Each scene shows the same named points in several views. A view is turned or mirrored, and shifted as a whole, has a little noise and may leave points out.
In the rows, zero is written as 128.

Scene 1
View 1
k_345: [110  61  30 142 126 126 136 163 153 118 188  32 163 155  69 171 135 148
  66 130 172]
k_835: [ 81 115  73 141 131 160 138 157 133 131 135  87 145 135  83 142 100 118
  89 117 151]
k_970: [ 78 127 116 124  88 126 131 175 162  87 150  37 143 119 132 139  91 143
  59 114 179]
k_100: [ 49  88  43 133 145 138  82 164 116 139  94 155  78 207  69 111  74 109
  99 123 118]
k_872: [112 106  23 133 133 161 167 169 143  77 140  81 127 112  56 163 102 150
 105 135 176]
k_959: [ 65 134  87 111 114 131 114 179 141  85  98 126  73 149 111 123  68 143
  93 129 153]
k_315: [ 74  98  46 132 140 143 113 164 129 121 116 122  94 168  73 133  90 130
  97 129 145]
k_502: [ 56 112 108 148 152 149 113 145 125 199 120 118 148 170  90 136 107  96
  93 113 125]
k_526: [ 77 110  83 129 143 137 127 158 142 160 129 114 124 157  89 150 109 131
  97 131 144]
k_277: [ 51 107  52 151 133 172 103 160 109 117  94 123 114 166  66 101  64  91
  94 104 130]
k_768: [ 84 139  77 133 144 170 152 162 131 121 107 127 119 119  75 143  92 123
 112 128 151]
k_913: [ 72 115  89 151 140 166 135 152 128 159 131  92 161 141  81 140 104 104
  90 114 143]
k_257: [ 82 119  78 131 142 150 141 161 140 141 122 113 124 139  84 151 103 131
 101 132 150]
k_873: [ 97  71  46 157 129 149 133 150 139 140 173  42 179 156  63 154 124 121
  67 113 158]
View 2
k_872: [112 105 168 157 149 166 196 144 119 118  82 115 170 125 123 159  80 129
 146  86  95]
k_768: [120  77 142 138 139 198 146 147 138 142 100 113 142 130 129 137  92  83
 136 106 111]
k_315: [124 117 155 144 150 164 121 158 144 140  91  99 160  87 167 116  73 103
 112 121 112]
k_100: [137 119 157 144 149 157  76 170 159 159  87  87 160  61 194  90  54  96
  89 143 124]
k_835: [111 114 132 140 146 178 139 146 144 139  86 142 137 131 151 152  83 115
 127 103 132]
k_913: [106 102 113 138 154 186 111 159 150 154  70 156 124 154 171 160  66 102
 125 106 147]
k_873: [ 75 164 126 137 167 144 154 159 148 131  71 162 145 152 180 181  74 144
 131  88 120]
k_970: [124 151 130 131 125 168 163 106 148 105 119 188 134 107 110 143 141 144
 124  97 154]
k_502: [ 98 119 103 117 156 189  74 160 167 167  91 142 114 138 188 135  83  77
 107 120 140]
k_345: [ 63 182 145 134 167 131 183 150 144 112  87 153 158 141 166 175  93 149
 131  74  91]
k_959: [154 105 160 142 123 180 127 126 143 129 120 114 155  58 122  93 112 107
 109 129 133]
k_277: [152  93 145 154 145 171  92 160 143 154  64 125 151  87 177 119  42 117
 107 135 160]
k_526: [102 124 132 126 148 180 118 150 155 146 105 121 137 121 164 132  98  85
 117 110 111]
View 3
k_257: [112 124 142 115 147 116 130 158 105 145 127 112 154 149 116 121 142 112
 118 138 140]
k_502: [128 133 134 140 186 152 108 155  94 154 118 107 184 132 141 164 159 118
  66 138 141]
k_526: [117 120 137 116 147 123 120 165 102 151 131 102 155 148 130 128 147 117
  91 143 135]
k_345: [ 91 132 141 195  68  83 144 183  70 163 126  40 115 126 103 113 153 105
 100 149 143]
k_277: [125 102 150 144 192 171 103 189  90 144  94 127 127 166 100 141 106 144
 119 127 165]
k_959: [130 105 157  84 149 123  75 196 117 128 136 124 115 193 118  99 110 127
 128  99 122]
k_913: [115 145 140 162 174 132 129 142  81 145 104 102 172 129 113 152 141 110
 112 131 163]
k_835: [110 134 146 149 142 114 122 159  89 140 115  99 149 141 109 131 135 111
 124 125 152]
k_872: [ 87 125 157 155  92  83 160 167  94 138 120  89 109 148  71  93 116 108
 171 139 161]
k_100: [129  69 144 107 177 185 100 214 103 163 111 131 121 176 116 133 120 159
  79 156 144]
k_970: [115 163 159 157 117  70  76 175  82 117 130  66 125 159 111 109 126  91
 140  66 132]
k_768: [112 123 150 104 165 121 132 148 113 130 124 131 157 156 105 118 124 112
 147 131 146]
View 4
k_872: [ 97 137 126  74 145 178 157 114 106 115 120 146  82 137 125 136 185 106
 143 132 168]
k_959: [ 85 165 118  94 195 165 142  94 111 134 106 126 131 129 170 126  89 138
 107  70 129]
k_913: [116 120 121 112 171 150  98 139 170 123  80 197 127 143  95 115 135  70
 135 110 132]
k_835: [127 134 123 104 176 172 112 141 141 120 102 155 110 141 110 107 131  84
 137 109 149]
k_502: [125 119 120 117 180 144  83 149 166 117  73 188 147 151  86 118  71  81
 133  77 130]
k_768: [ 81 136 143  83 175 173 124 117 134 115  90 185 119 139 124 135 126 118
 122 108 127]
k_315: [ 98 139 103  96 152 140 143 106 124 118  96 147 130 145 120 149  97 109
 134  77 145]
k_526: [120 132 126  97 173 160 114 141 133 115  95 154 123 151  98 124  92 105
 136  88 146]
k_257: [106 135 133  89 172 171 120 129 133 115  93 165 116 145 110 130 115 110
 132 100 142]
k_100: [ 85 138  82 106 144 110 143  89 132 123  82 153 159 151 125 166  50 109
 127  46 130]
k_277: [ 84 143  87 111 156 123 144  82 148 131  86 171 146 132 141 143 113  88
 124  77 123]
k_873: [153 118  88 113 147 149 119 148 150 118 112 145  97 143  86 107 161  47
 163 120 175]
k_345: [162 123  90 101 137 163 139 154 120 116 129 107  77 145  88 112 170  61
 171 120 198]
View 5
k_502: [ 97 108 141  99  85 142 131 116 138 102  82 137 122  84 138 166 155 137
 111 135 109]
k_315: [ 94 165 116 116 173 132 132 124 119 131 109 147 102 127 133 162 139 108
 115 141 112]
k_100: [ 67 180 109 117 183 128 141 117 109  77 118 132 126 110 128 188 146 117
  94 152 125]
k_970: [ 76 103 181 120 150 140 112 187 195 196  89 183  96 168 143 118 122 142
 137 108 121]
k_913: [ 95 116 127  95  88 163 136 101 134 153  88 168 113  99 152 150 145 130
 131 127  94]
k_277: [ 40 167 107 117 154 162 147 102 122 116 116 168 121 108 150 169 136 121
 123 140 112]
k_526: [115 127 139 107 131 127 122 134 134 131  90 141 100 110 129 156 144 116
 119 133 105]
k_345: [172 121 132  84 133 132 116 132 143 229 103 172 113 199 142 154 132 142
  98 133  95]
k_872: [131 156 110 107 171 143 126 127 122 221 106 180  71 148 136 126 124  90
 149 122  85]
k_768: [ 87 140 124 120 143 149 129 126 127 151  90 162  70  85 135 129 136  87
 155 120  94]
k_835: [100 128 131 104 124 151 133 126 142 168  95 169 100 123 144 142 137 123
 134 127  99]
k_873: [143 119 128  83 104 149 128 112 142 203  99 174 126 170 153 157 137 150
 105 134  96]
k_959: [ 48 156 145 138 202 126 121 170 149 124 104 154  86 119 123 138 127  99
 135 125 127]
k_257: [109 132 132 114 146 133 123 143 132 155  90 153  72 100 127 132 138  94
 144 124  99]
View 6
k_502: [161 140 110 147  93  86  85  98  77 122 153 131  82 162  81 162 133 132
 162  66 126]
k_768: [122 117 112 156 114 126  79 118  92  71 120 154 114 125  81 132 126  93
 164 120 141]
k_835: [137 118 110 167 131 106  89 118  93  80 107 142 115 160  87 150 156 118
 142  93 143]
k_100: [155 152  98 203  77  60  92  87  45 115 133 178  85 149  77 159 130  95
 104 125  99]
k_873: [149 114 111 177 159  81 104  93 107  94  70 123 125 211  93 162 182 145
 134  77 160]
k_970: [126 104  83 172 164 111 124 193 101  38 111 146 113 159 127 170 185 120
 118  61 116]
k_526: [145 129 102 164 118  92 109 104  86  94 124 152  97 162  97 156 123 111
 160 100 114]
k_315: [138 132 102 193 106  85  96  96  67  88 104 168 107 151  84 149 129  95
 123 132 118]
k_345: [141 106 105 187 183  75 134  92 114  80  47 138 136 227 113 169 175 136
 133  93 147]
k_257: [135 121 107 161 121 107 100 108  88  82 116 154 108 149  93 147 126 103
 161 109 126]
k_277: [140 141 110 191  77  91  58 107  56  99 130 161 101 128  59 142 158 103
  98 118 144]
k_959: [121 125  86 190 107 104 106 156  64  48 128 187  97 116 104 150 128  78
 111 127  89]
k_913: [148 125 117 150 111 105  70 106  94 106 127 123 106 159  71 148 157 132
 152  77 163]

In a view up to two points have been moved. Name them for each view, in the order of its rows, or write -.
view 1: k_913
view 2: k_768
view 3: k_872, k_970
view 4: k_835, k_277
view 5: k_257
view 6: k_100
